Points, in no order, along strands that fork and pass close to each other.
Two points are linked if the straight distance between their rows is under 115.
Z849: [-15   1 -25  -8  17 -15  -7 -12   4   9  14  13   4 -19 -12 -12 -23  10
  14 -12 -25 -21   5 -24   6 -15  18   0  -5  10   1 -39 -49 -14  -7   7
  15  10   7  30  24  -2   4 -11   2  13  16]
Z786: [ 16  -9  50  -6  -9  22 -10  53 -43  11  -2   8  42  -3  -7  13  -5  -2
  34  23  41   8  -8 -24 -14  27   3 -36 -15   6   1   0  17   6   2  10
 -10 -16  20 -32   2 -21   9  10  13 -31   4]
Z749: [-14  16   1 -11   9   6  27  20   1   5 -12  17   4 -29   4 -30  11  17
   3   3 -31 -19 -26   8  30  -3 -12 -22   1   3  42  -2 -13  23  -8   8
   3  22  -8   1  46  10   6 -16  12 -12 -19]
Z774: [-23  -4   4  21  10 -23 -18  57 -33 -20 -14  -2  25  11  29 -30 -15  12
  14 -27  50  20 -12 -20 -39   4 -11  -5  10 -12   1  21  29   1  -8  15
 -15   5   3  -2  13  23  23 -23  -1 -11  -2]
Z148: [  0 -17 -15 -10   2 -18   2 -23   4 -14   9 -35  -9  15  27   4  19 -23
  -9 -16 -28  37   7 -12 -19  -3 -10  38   9   0   2  -8 -20 -28 -11 -36
  20   5 -27 -28 -21  30   6   1  12  -6 -13]
Z22: [ 11  40  19  10   1  26  21   8  -6   7 -16   8 -23   0   6 -19  19 -20
  -2  22 -11  -6 -12   9   9   2 -13   5  28 -39   6  19  30  32   1  12
 -18   8   7 -51   4 -29 -37  11   7 -13  -8]
Z987: [ 13  31 -17 -25  34 -14  -9 -26  11  22   7   2 -10   5  21  -3  11 -34
  17  -8 -18 -16   1   4   4  -9   6  24  43 -12  -1  -6   7   7  19   9
   6  24 -12  -8  -8 -17 -28  -1  22  22   3]
Z984: [-15   2 -20  35  -2  -4 -12  28  -5   9 -20  27   8  29  -1 -18  -3  28
   8  14  38  31 -24  12 -22  -2  19 -11   0 -29  -6  18  35  27 -16  11
  -5  15  30   5  26   4  -1 -42  -8  23 -15]
Z537: [ -5   3  -8  27 -25 -13  -2  -7  20   1 -15  18   3  12   9  -5   4   8
 -27  -6  -6  -3 -20 -15  -3  -9 -12   7 -23  40 -23 -29  -1  -9  -4 -36
  -4 -32  -8 -33  16  20  43  13 -14  -1   3]
Z481: [ -6  20  -1  59 -34   1  16 -30   7   0  13 -29   7  46   6  20   2 -11
  -6  30 -37  12  -2  16 -23   5  -3   6 -10  15   3   4 -16 -12 -12  -9
  -4  10   3 -18 -29  20   7  -9 -15  -7 -20]
Z639: [-16  -8 -14 -31  25 -13   5  15   1 -30  11   8  -3 -26  12 -40 -15  15
  -1 -27 -28 -16 -12 -35  30 -14  13   7   3   3  -1 -24 -41 -18   1   3
  23   6  -6  23  17  22  25   8   3  -1  -7]
Z329: [  3 -11  12 -24 -13  35  41   8   3 -10   1   5  -2 -14   6 -16  10  25
 -23  21 -57  -1 -36  21  33   2 -16 -16 -22  -4  10  -2 -25   8  -5   0
   2  20   2 -20  19  -6  18 -16  10 -29 -33]
Z494: [ 11  32  19  19 -26  -7 -17   7  -6  16  22 -23  -3 -11 -13  15 -25 -24
  11   8  -2  -5  41  12   2  25  -9 -16 -30  36  30  42  -5  27  -2  -8
 -35  22 -29  21 -13  33 -44  -3 -24  -4  25]
Z235: [  5   3  12  17 -17  13  -1  15  13  10 -10 -20  -6  -6   1 -24  -3  -9
 -14  10   0 -18  -5  17  -3  22 -10  -4   7  -5  26  50  16  53  17  14
 -52  27 -25 -41  26  14 -56   8  -1 -10  -2]
Z796: [ 24  -3   8 -15 -28  -8  -7  18  17   0  22  10  -8  14  31  27 -13  -8
 -11  -5  -9  36   6 -13  -6   5  -2  41 -28  30 -25  29   8  11 -15 -17
 -16  32 -21 -38  17  32  12 -31 -13  -9 -30]
Z990: [  8 -17  15  13  41 -11 -16 -13 -15 -23   1   4   2 -33  -4 -19 -11  31
 -18  -3   0  -5 -11 -15  24  -2  -9 -16   8 -53 -11  -8 -28 -39  -9  15
 -15  -1  49   2  11 -56  31  -6   0 -11  21]
Z489: [ 34  28  35  28  -6  23 -15  24  -4  -7   1 -25 -25   3 -16  -5 -22 -19
  13  12  14  -7  16   4 -11  54   0 -12  10   3  21  67  21  49  20  12
 -39   9 -15 -10   2  33 -63  26 -18 -11   5]
Z409: [-22  45 -20  -1  29 -25  -1   5  20   5 -13  15 -23  -5   0 -10 -25  -6
  42  -3   4 -27  48   8   5 -12  -2  21  -4   2  -6   0  -7  18  40  32
 -12  11   0  60  -6 -11 -24 -12  -9  16   9]
Z269: [  0  10 -15 -14   9  17  19 -27  33  30  11  23 -14  -6 -30   8  -6   3
   8  44 -22 -21  13  20   3   5  30  13   6   7 -29 -17  18  18  23   4
   4   6  31  19  16 -25 -25   7 -10  21   5]
Z720: [  6  19  25   5   2  13   7  16  -5   9 -11 -11   3  -3  -8  18 -10 -16
  15   8  41 -10   9  21  -9  20   4 -13   1  21   2  41  41  30  21   2
 -11   0 -19   4  -7   7 -45  23 -19   9   2]
Z653: [ -8  45   2  39 -10  21  15  -6  13  -9  14   5 -28  39 -43   4   7 -17
   3  32   4   8  32  34  -3  10  -7   3  -1   9   6  43  35  32   2  -2
 -28 -10  12  20 -27  -2 -43   2 -40  -1  -2]
Z103: [ -4 -15   0  29   8 -20   2  -6 -16 -17  -6  -9  32 -25   7 -14 -27  22
  -3   9  -9 -10  -1 -31  10  10   6 -17 -15 -12 -15 -25 -42 -32   6   5
 -21   2  34 -11   7 -16  36  15 -11  -9  22]
Z920: [-11  53 -14  37 -22   8   5   0  15   9  -1   5 -20  12 -48  13   7 -21
  30  35   0   6  23  46   7   1   8 -16  11  20 -22   6  37   8 -18  -4
   4 -29  19  22 -44 -25 -16   2 -31   7   5]
Z253: [ 10  58 -16  25 -36   6  -5  18  15  22  -1 -16  -6  11 -42  31 -13 -24
  22  10  -5  -2  21  31  21 -17  19 -12 -14  38 -18  13  32  13 -13  -3
   0   7 -10  36 -34   5 -23  -4 -15   6  -6]
Z889: [  5  30  -5  25 -38  -3 -29   3  -4  41   6 -41  29 -26 -23  -1 -20  -6
  39   9  16 -25  27  14  -3   9  14 -20  -8  29  25  29   9  18   6   7
 -25  16 -40  18 -23  41 -52   5   9  -8  20]
Z555: [ 42 -40  -3 -23  -1  15 -16 -22   3  22  -6  35 -19  22 -25  17  42  16
 -43  -2  -2   4 -24  -6  29 -27  -1  -4 -12 -21  -3 -24 -16   8 -16   3
  13 -17  13  -1  22 -22  27  -7  13  -1   3]
Z322: [-14  -6 -23  23 -12  -8  12  -3  -7  -4 -12 -22  50  -3   8 -19 -22  22
   1  18   1 -10  14 -16   6  -5  20   2  -8   1  -3  -4 -11  -8  10  16
 -37  22   3 -10   0   4  22   9  -3  -1   0]
Z763: [ -2  38 -14 -19  32 -21  -1 -18  16  -2   2  20 -26  -1  11   4   2 -44
  10 -35   6 -13   0  -2   4 -26  -4  22  19  10 -16 -11  10   6   4  -9
  31  -2 -18  27 -14  -4 -26   3  -3  31   5]
Z529: [  9  34  13  -7  -6  20  28  -9   7  -6  -8 -38   1  -1  -4  14  -7  -4
  -8  23 -18  -4  24  33  47   7  16 -18   3  23 -11  15   8   8  44   0
  -5  10 -32  27 -51  13  -4  30 -21  -5 -30]
Z498: [ -1 -33 -26  10 -31  -2 -22  13  12   0   2  -2 -14   3 -14   4 -29  22
  -6 -22  -9   8  13 -36   7 -27  22  12 -31  13 -44 -25 -18 -44 -20 -16
  -2 -37   5   8  19  27  13  11  -7  -2  10]
Z918: [ 20  33   9  -2  -7  20 -12   0  25  17 -25 -15 -41   1 -20 -19  11 -22
 -15  -3  -3 -11 -14  18  32  22   4  -1  31 -16  23  31  33  60   6  10
 -28  18  -9 -38   8 -16 -57  24   6  -2  -3]
Z433: [-11 -15  10   1   7  27  34   2 -30 -22   5  19 -13  33 -10  11   4  -1
 -26  11  44  11   9  16  -4   2  -8  22  -2 -29  14  40  43  13  10  19
 -15  -8   9   4  -3 -27 -18 -12 -24 -19   0]
Z995: [-11 -16  -4  -8  -5 -38 -18  22  -5  -4  11  39  13  10  30 -27  -1 -21
  27 -29  25  14 -30 -56 -14 -20 -28  29  -9 -18 -16   2  -8   0 -15  11
   0   8  -4 -31  35  20  13 -10   3   7   2]
Z974: [ -5  31 -25  -2  -6  -7 -10   8   2  39  -5 -25  31 -21 -14   1 -18  -4
  39  -6  14 -17  32  -1  15 -17  23   3 -10  20  16   1   2  21   6  14
 -23  24 -27  34  -7   9 -35  -7  18  11   6]
Z99: [-21  -2   7  10 -13  25  30 -11  -9 -11  12  26 -16  48 -41  28  18  -3
  -9  16  40  15  22  27   8   9   0  11  -5   3  -2  29  36   3   0   4
 -23 -21  22  26 -33 -27 -19  12 -47 -10  -7]
Z880: [-16  17 -21 -12  20 -13  -2 -23   2 -13 -10 -12  -3  14  19   7   8 -29
 -11 -32  -5  11 -10  -9  -5 -17  -2   8  26  17  -7 -22  13 -26  -9 -27
  18 -16 -27  -6 -26  12  11  10   2  17   2]
Z907: [ 11 -15  45 -21 -11  23  34  22 -19 -17   9  -5   2  19   3  42   1  -2
  17   7  27  -5   3  13  -5  26  -2  -5  -5  21  -1  51  23   8  17   1
   5   1 -10  13 -19   4 -28  26 -17 -10 -21]
Z66: [  7 -15  -5 -11 -18   8   8  -2   1  32  -3  10  14  26  -9  10  10  -1
 -11  11   7   3 -11   5   2 -15   3   7 -16  -9   6  12  17  32 -11   2
 -15  31  -1 -36  33 -20 -27 -23   1  -2 -20]
Z233: [ -7  -7   3  -6 -27  -6 -24  14 -23  54   2   3  30 -12 -15  18 -11 -11
  36  -9  33  10  18 -18 -38   8  -5  -8 -27  23  -6  -2   5  11 -11   3
 -21   9 -11  -8  36   3 -39 -34 -10   7  32]
Z944: [ 28 -38  -6 -47  10  14 -16 -45   9   3   8   5   3   9 -15  17  52   0
 -45 -10 -40  31 -22  13  12 -15  -6 -32   1 -14  14 -37 -23 -13   2  -5
  11 -13 -14 -15   9 -19  38  -7  18  -6 -13]
Z658: [ 14 -18  26  -3 -15   0 -26  20 -30  37 -11   3  44  -9 -12  36  -4   0
  37   2  58  11  10 -28 -25  15   1 -22 -25  22   1 -20  -3   2  -9   0
   3 -28   5 -16   4  -3   5   1   4   8  23]
Z721: [  7   9 -25   0   0 -33 -33  -9   5  -2  19  -1  16   4  19 -14 -16 -10
  19 -22 -27  10 -14 -52  12 -16  22  18   1   9 -13 -41 -33 -34 -17 -24
  12  -4  13 -20 -15  24  30   4   8  -1  -6]
Z427: [-26 -31  15  16   9 -22   7  10 -10  -7 -15   0   5  -4  24 -14  11  12
  -6 -16   7 -10 -20 -15 -18   0 -37   6  -2 -13  25   3 -21 -12 -14   6
  13 -15 -11   2  24  12  21   0  14  -2  12]
Z415: [ 23   8   5 -46  39  -2   5 -13 -13   1 -11  10  23 -36  24  -1  14 -35
  12  -2  -3 -30 -10 -16  -6   2   0   7  26  -7 -10 -15  -5  -4  12  -6
  21   5  -7 -23  -5 -26 -16  21  19   8  14]
Z416: [ -4 -45   9 -22  12  16  25 -10  -4   0 -22  -1  20  -3 -12  24  17  10
  -8  -2  35 -15   2   0 -22   5  -3   3  -3   0   3  -1  16   1   3   0
  21 -21  -3  16  13  -7 -13  23  15  19  11]
Z900: [-29 -19  24  11  -6 -12  -3  63 -23 -30  -5   6  -3  -9  37 -27 -16  21
 -11 -24  18  18 -21 -23 -12  -2 -44   9  -8 -20   0  21   4 -14 -20  11
 -19   4 -10  -2  21  14  46 -17   9 -21   3]
Z308: [  6 -22  31  29 -25   1  -1  34 -18 -18  -6 -20  17   8  31  -4   1  13
 -13   2  11  13 -12 -17  -7  23 -18   7  -6   4   5 -11   2 -33   3 -24
   3 -14  11 -32 -20   3  59  23  26 -35   9]
Z257: [ -6  11 -42 -13  42  -8  -7 -27  22 -14  13  18 -20 -13   1 -14 -24   6
   5   7  -1 -11  22   3  -5 -11  39  12  29 -16 -40 -29  20 -16  10  19
   9  -2  36  35 -21 -31   8   8  -8  33  15]
Z673: [ 21  24 -15  11 -33   5   4   5  16  32   3  -7   0  21 -25  36 -21   2
  27  10 -11  -1  11   8   4  -4  19   7 -19  36  -5   5   1   1 -14  -4
   9  20  13  17   5  11 -14 -22  -8   8  -5]
Z339: [ 28 -17   3 -30 -31  -1  -4  -8  20  -9  25 -30  -6  15  -3  30   2 -17
 -26 -13 -14  31  33   7   9   3  -7  37 -35  32   4  28   2  11  -2 -39
 -24  36 -18  -6 -12  21 -25 -31 -17 -13 -29]
Z382: [  6 -19  10  -2 -26  15  11 -42   2  16  10  -3   3  32 -15   4  44 -11
 -33  16 -25   3 -26  23  10  -7  -5 -16 -11 -18  12   1   3  19  -9  -6
  -5   6   0 -55   0 -36 -14  -6  10 -16 -31]
Z393: [  0  -3  36   7  -1  26  16  22 -25  -8  -9  40 -52  16  19   5  12   4
 -15  19   4  18 -23  20 -12   1 -32  -4  -4 -59  19  30  20  10 -22  28
  21  -9  24  -8  16 -22   7 -17  -3 -21   7]
Z312: [-11  13  -7  -5  24 -30 -28  22  -2 -26   1  27 -32 -21  11 -33  -5  15
   9 -50   6 -23 -20 -25  19 -11  -3 -16   7   5  20 -20 -25  -8 -15  -1
  41 -28   6  35  11  20  32  -4   8  11  -9]
Z864: [-16  13 -18 -20   3  -8 -17 -30  -9   2  32 -43  15   1   2 -15  11 -27
  11 -17 -26  -6  16   8   4 -18  -1  17  37   7  47  -5 -14   2   9   4
 -13  30 -51  -1 -31   8 -22 -23  33  -6  -5]
Z455: [ 11  -2 -16   2 -28  -2 -10  14  -8  49  -6  21   7   6 -37  35   3   3
  34   3  16  -2   6   1 -27  -5   0  -1 -26   8  -5  -8   7   6 -27  -5
  13  -5  19  11  34 -16 -31 -32   2  12  18]
Z472: [-10  17  29 -15  -7  16  29  51  -4   4 -21   9  10 -33  15 -11  -9  11
   9   9   0 -10  -7   3  13  16 -13 -20 -14  32  11  24  16  30   8   8
 -17  11 -18  -4  41  28  -1   0 -16 -16 -14]
Z556: [-14  26 -19 -29   3  -5 -15 -27  22  22  12 -43   5 -25  -6  15   0 -33
  -1 -24 -35   2   7  28  12 -15   8  -4  23  29  12 -20  -2   3  16 -11
 -14  28 -56  24 -29   1 -29  -7  18  20   0]
Z550: [-19  11  -7  14  10  -5 -17  39 -28  15 -18  14  30  17  13 -21  -6   8
  28  -9  38  28   5  -5 -45   9   0 -11   5  -7  -2  16  24  36   1  21
 -24   5   3  14  25  17 -22 -48 -17   4  -3]
Z306: [  2 -24 -14 -26  18 -13  -3  14  -7 -18   0  19  -1  11  24 -22  -7 -13
  11 -35  13  -3 -17 -43   1 -29   4  41   2 -51 -21  -4   2 -13 -13  16
  14  19  15  -3  17 -19   2  -2  11   1   5]
Z46: [-12  41 -20 -15  28  -5  -4  24   3  16 -14  -5  10 -12  -1 -28  -6  -2
  41  -4  -2 -21  22  -6  32 -14  15  11  11 -18  24  -7  -5  21  24  37
 -15  25  -1  35   0 -19 -16 -14  18   4  -8]
Z447: [  8 -31  -1 -37  -9  17  20 -18  20  -6   7 -13  -6   2 -17   9  26  19
 -27  -2 -38  18 -15  18  23   8  -9 -11 -21  20   6 -27 -37 -13  15 -20
  16   3 -17 -13   2  11  24  -6   0 -19 -37]
Z190: [ -9  19 -26  19  -7  16  11  10  12  17 -21   5  15  31 -27 -10  13  15
   0  18  24   7  -4  17   3 -15  22  -3  10   2   0  15  44  32  -3   6
 -22   8  13   0  10   0 -13 -11  -3  14 -20]
Z85: [  1  39  20 -11   2  16  23  27 -14   0  -6   2  -3 -22  59 -22   2 -21
  26   7 -30 -28 -22  -2 -23   3 -30   8  22 -15   4  13  -1  -8   1   1
  10  18   7 -18  -7  12  -4   9  23 -19   9]
Z860: [ 23 -55   2 -28  -8  20  -1 -31 -16  13   5   1   3  38 -29  38  30   2
 -21   8  12  18   5  -4  16  -9   5   9  -8 -33   9 -17  -9 -12 -13   4
  13 -11  28  -2 -10 -45  -4  -3  18  -2  -1]
Z316: [ 18  14 -21 -13  -8 -30 -14   5  17  12  19  13  11  -7  27 -22 -10 -19
  42 -22  -5 -10 -11 -48  -1 -20   2  43   1  12 -17 -13 -19   0   2   2
   4  29  -3 -26   6  25  -6  -5  14   7  -8]
Z18: [ 18 -19   3  16   3   6  -3  -1  -1 -20 -13   8  -5   3 -10   7 -19  36
 -17  -7  39   3 -11 -16  24   8  20  -7  -8  -6 -35  -8  16 -28   4  -1
  -8 -30  55   2  -6 -25  40  17 -23   1   0]
Z58: [-19 -28   0  27  13 -10   7 -13  -1 -20 -17   2 -33  20   6  13  11  15
 -32 -18  12  10   2   6 -23  -2 -42   5   5 -20  17   7 -10 -21 -13   2
  15 -37  -3  25   4   7  13   6  -1  12  31]
Z161: [-10  -9  17 -14   1  -4   6  24 -29 -30 -10 -31  14 -22  36  -7   4 -17
   8 -17  14   5   4 -23  -7   2  -6  17  16 -15   7  -6  -4 -31  -9 -19
  16 -17 -11 -18 -40   8  24  23  24 -16  15]
Z443: [-19  19 -21  17   1  22  37 -24  23  -9  -2 -28   2  29 -11  10   0  10
 -16  29 -24   3  19  37   4   8  15   5  16  14  -4  19  10  -2  32  19
 -15  15  -8  23 -20   9  -1   9 -14  14 -21]
Z617: [ 16  -4  19  16  -7  18  10  35 -21  -5  -8  11  15  17   3   5  -8  22
   8  24  18  10 -13  -5  12  15  12 -13 -10 -19  -1   3  10  -6  -8  12
  -7  -2  47 -21  -2 -26  24  -2  -1 -17  -9]
Z733: [  2   7   0 -19  30   9  14  -1   2  12  -5  43 -19 -17 -15  -5 -10  13
   9  24   8 -13  15   7  24   0  24   5  -5 -11   1 -14   5  24   3  17
  17   1  26  30  23 -29 -10 -11 -18   8   1]
Z933: [  5  -1 -29  -1  31  -3 -44 -18  18 -21  27  18 -17 -32 -30  -3 -26  28
 -11 -13  -2 -15  14 -16 -14   0  44 -19  24   0 -42 -25  -3 -36  -6  -8
  23 -33  40  40   0 -18  18  15   7  33  19]
Z819: [-14 -11   2  22  53 -22 -19 -33   1 -15  16  26  13 -25   8 -23   0  12
 -12  13 -20 -12 -30  -3 -19  12  -7 -28  22 -46 -10 -16 -32 -28  -6  20
   4  -5  31   5  22 -29  31   9   4  17  28]
Z630: [-23  20 -16   7  13 -20   6   3   0  -3  -5  27 -36   5 -11 -12 -24   8
  17   4  13   2  41  18  20 -15   3   8  -9 -15   9 -13   3  11  -3  20
  -3  11  36  39   3 -33  -6 -38 -29   7   6]
Z534: [ 12 -10   2 -38 -20   5 -10  -4  18   4  17 -59   4 -36  -5 -15  12 -20
 -11  -9  -8  -1   7  47  23  21  14 -16  21  21  32  17  -3  22  14 -29
  -6  27 -47 -27 -52  19 -37  -3  22 -13 -14]
Z791: [-14 -15 -10   4  26 -13 -22 -36   0  21  10  23  19 -20 -16   1  14  13
  13   6 -31 -11 -13  -3 -30   7  -5 -30  10 -15  21 -33 -47 -18 -13  19
  20 -10  12  26  42  -8  16 -10  17  22  36]
Z752: [-11 -15  12  17   2   5   3  -2 -28   9  -2  30 -26  36 -17   7  29   4
  -6  21  36  26   2  14 -21  -5 -20  -4  -3 -49  27  29  21  27 -16  17
   8 -14  11   0  20 -25 -17 -27 -15  -1  15]
Z674: [ -1  -7  -8  -3  22 -12 -28 -10   7   2  -5  25 -22  -8  -9  -5  24  16
 -25 -31  -6  -6 -26  -6  11 -20 -15 -28  20  12  17 -37 -17  -6 -15 -11
  30 -47 -16  23  19  11  44  12  24  21  19]
Z655: [  1 -15 -10 -51 -12   8 -18 -28  44  21  15 -59   0  -6 -19   4  10 -20
 -27 -18 -38   7   2  61   4   9  19 -22  13  23  13  -1   4  13  38 -18
 -21  28 -37  -7 -36  -4 -40   0   6   4 -13]
Z406: [ 18 -19  24   0   5 -11  -1   4 -19 -23 -11   0  -3 -24  26   8 -10  -5
  -2 -10  11   0   9 -35   5   8  -4   0 -14  11 -28 -33 -25 -29  15 -26
  31 -44  -6 -15 -29   8  30  42  -5  -6  16]
Z370: [ -3 -24  -6   4   1  20  -1 -43 -20  -4  18 -14  25  35 -20   2  29  -2
 -39  22 -11   8  -7   5  12 -15  12 -11  10 -41  22 -19  -6  -7 -17   9
 -10   0  12 -26 -15 -39  10 -17  12 -16 -15]
Z910: [-14   6  -3  29  21 -23   7 -12  -3 -27 -12  32 -45   0  29 -11  -8  12
   3   0  15  -7   6  17 -23   9 -19  -2  11 -18  -8   2   1 -13   1   6
  35 -21  27  11   4  -7  13  -6 -28   9  15]
Z425: [-14   8 -30  23  -7  14  15 -28  23   1 -11 -29  29  19  -3 -11  -4  19
 -21  37 -31  -5  -8  20   1  -9  32   0   2 -12 -13  -6  -7   4  15  33
 -38  29  -2 -19 -13  -8   7  -6  10   5 -36]
Z518: [-16 -14  20  31  -9   6   6  -3 -23 -13   6 -30  47   3  -2  -1  18   9
  -5  19   1  -6  -5  -1  -7  25  -6 -29   4  24  32 -17 -10 -12  10 -18
   6 -17  -5 -22 -27   2  38  26  27 -24  12]
Z243: [ 19 -29  49 -31 -27  -3  16  14 -11  -9   1  -6  13 -17  20  42 -18  -5
   9   1  27   8  22 -10 -17  25 -15   1 -27  31 -24  30  12  -2  19  -9
  12  -3 -36  -1   1  34  -4  31 -19  -1   4]
Z540: [ 11 -16   6 -39  53  18  14  -7   0 -20 -19  19  17 -31   2   4   9  -7
  -5  15  14 -19  -9  -3  -4  10  14  -3  29 -23 -12 -10  22  -5   9   3
  33 -15  18  11  -4 -28   3  25  16  10  10]
Z525: [ 11   4  -9  23 -11  -1 -21  -1  19  17  -9  22  -4   8 -24  14  19  10
 -25  -9 -10  -7 -37   1  -4  -4 -19 -25   1  47  -5 -44 -10 -15  -8 -32
  12 -53  -7  -2   6  12  49  18  18   4  22]
Z151: [-20 -25  31 -14  -7  17  13  17   4  21 -26  10  23 -17 -31  24  25   7
  10   3  48 -10  -7  16 -23  14 -15 -27 -21  31   3   4  17  21   3   1
  10 -29 -11  37  30  11 -25  21 -11  18   1]
Z680: [-11 -15 -22  -4  45 -20 -58 -23  14 -15  33  25 -39 -43 -19 -37   1  37
  -3 -22   4 -13  -3   0 -15  -7   4 -26  36 -24 -19 -11  -2 -34 -14  11
  25 -22  35  50  23 -17  26  -9   7  34  15]
Z505: [ 11  18  16   2  13   9  31   9 -19 -24 -15  30 -46   3  46  10  -6 -13
  -8   8  -2  -5  -4  11 -17   6 -22  23  10 -34  -9  13  12 -14   2  10
  25  -6  28 -14 -16 -29  -2  -4 -16 -18  11]
Z261: [ 21 -45 -15  21  -3  -1 -35  -6  16   2   2 -14 -27  20 -11  12 -10  34
 -29 -29  -5  28 -18 -27  22 -30  15  18 -12 -16 -24 -23 -18 -41 -33 -11
  -2 -26  26   1   9  12  27  -3  14   9 -10]
Z83: [-14  10   6  17  13  12  27  12 -26 -11   6 -30  23 -14  31 -17  -3   7
  18  23 -30 -13 -15   5 -21  14  -2 -12  31 -28  37   3 -18 -11  -7  22
  12  22  10  -5 -14   3  10  -5  34 -16   5]
Z848: [-17 -10 -38  -7  40 -25  -6  -9  20 -19  11  22 -25   9  13 -33 -23  -7
   8 -31  -2 -13  -2 -20   7 -27  18  29  22 -44 -34 -16   3 -18   8  22
  16  15  28  27   6 -20  -1  -1   5  24   2]
Z801: [  6 -11  -7  26 -13  -5  -5  11   2 -10 -13   7  -6   0  -2   9 -33  29
   8 -10  23  -4  16 -16 -17   0  22 -16 -20  18 -36  -8   0 -30   2  -7
  18 -32  26  23   7  24  24  27 -21  16  18]
Z211: [ 15 -24 -16  -3   7 -16 -39 -21  12  -4  13  -1 -20  12  10 -16   2   3
 -36 -22 -40  25 -30 -30  22 -24  18  16  -7 -22 -14 -43 -46 -32 -29 -18
  13 -10   5 -19   2   9  44 -13   6  -8 -28]
Z932: [ -4   8  27  -7  13  14  20  28   4  -6 -22  24  -4 -29  -5   8   3  15
   5   5  23 -25 -16  12  10  15  -5 -25 -14  36   4   1   2  24   9  -5
  29 -25  -9  24  28  16  10  15 -15   5 -12]
Z158: [-12 -17   7  28 -36  -4  19 -30   7  -2  14 -33  31  10  12   5  16   5
 -10  25 -28  12 -12  14 -20  19 -13 -14  -8  24  11  -9 -22 -13  10 -24
   0   7 -16 -50 -21  11  25  12  11 -17 -10]
Z604: [  3 -10  -7  21 -27 -11  -3  11  14 -10  -7   9  -2  30  10  23  -5  12
 -19  -4   3  23  -3 -12 -21  -7 -19  19 -30  30 -14  20  16  -6 -16 -23
  -9 -10 -11 -14  21  44  28  -7 -15   2  -4]
Z981: [ 28  47   0 -24  14  14  17   4   2 -10 -10 -10 -24 -25  23  -4 -24 -12
  -4   5 -24 -16  19   4  41  -3  20  12  -3  13 -31 -13 -14  -8  35   4
   8   9 -18  11 -36  -1  11  17 -28 -14 -20]
Z589: [ 15 -27  20  -1 -33   4  10  -3 -10  -9 -10  -1   0  10   0  45 -19   6
  12  -1  23  16  23 -20 -13   3  -2  -2 -30  24 -31   0  -8 -25   6 -16
  17 -41  -9  15 -21  25  14  37 -23   6  14]
Z270: [-21   3 -17   5 -28 -25  -6 -32   5  -9  38 -33  23 -14   0 -25  10 -18
  -2 -11 -22  -1  40  16   6 -12 -12  32   0  14  31  10 -33  10   8  -9
 -45  26 -48 -17 -22  26 -17 -30   7 -19  -5]
Z334: [  3  37  28  14  14  11  23   2  -2  11 -11  19 -10 -27  24 -29  23 -26
   2  19 -43 -25 -39   6 -15  17 -24 -23  28 -25  14   1  13  17   4  -1
   6  10  10 -46  21 -17 -19  25  21 -19   9]
Z383: [ 15 -21   5 -39 -18   0   5  -2   7   3  13 -51   4  -9  -2  25  -2 -15
 -10 -13   2   9  22  18   7   9   5  15  -5  33  22  34   9  10   5 -33
   7  32 -35   5 -24  22 -40  -6  16   3 -10]
Z717: [-23 -20  -4   4 -18 -29  11 -20   2 -41  26 -18  12   0  24 -17  16 -16
 -22 -11 -25  31  25  -7  -7  -7 -26  48 -18 -13   2  18 -30  -6 -11 -26
 -28  25 -39 -29 -15  26   0 -10   5 -15 -15]

Follow the links from the first point to the second, and from the first to the third. Name the last point that the two ways share.
Z406; Z933; Z673 -> Z801
Z481; Z918; Z233 -> Z589
Z518; Z673; Z85 -> Z589
Z85; Z617; Z933 -> Z801

A fork is a point with three links, a tip a point with one. Leave the first point through the second and follow the links. Name the first fork or tip that comes.
Z261; Z211 -> Z680
Z774; Z900 -> Z801
Z243; Z907 -> Z83
Z864; Z556 -> Z981
Z83; Z85 -> Z589

A fork is a point with three links. Follow the links from the first point to the second and name the forks in between, in order.
Z505; Z680 -> Z801
Z617; Z481 -> Z801, Z589
Z481; Z257 -> Z589, Z801
Z158; Z334 -> Z589
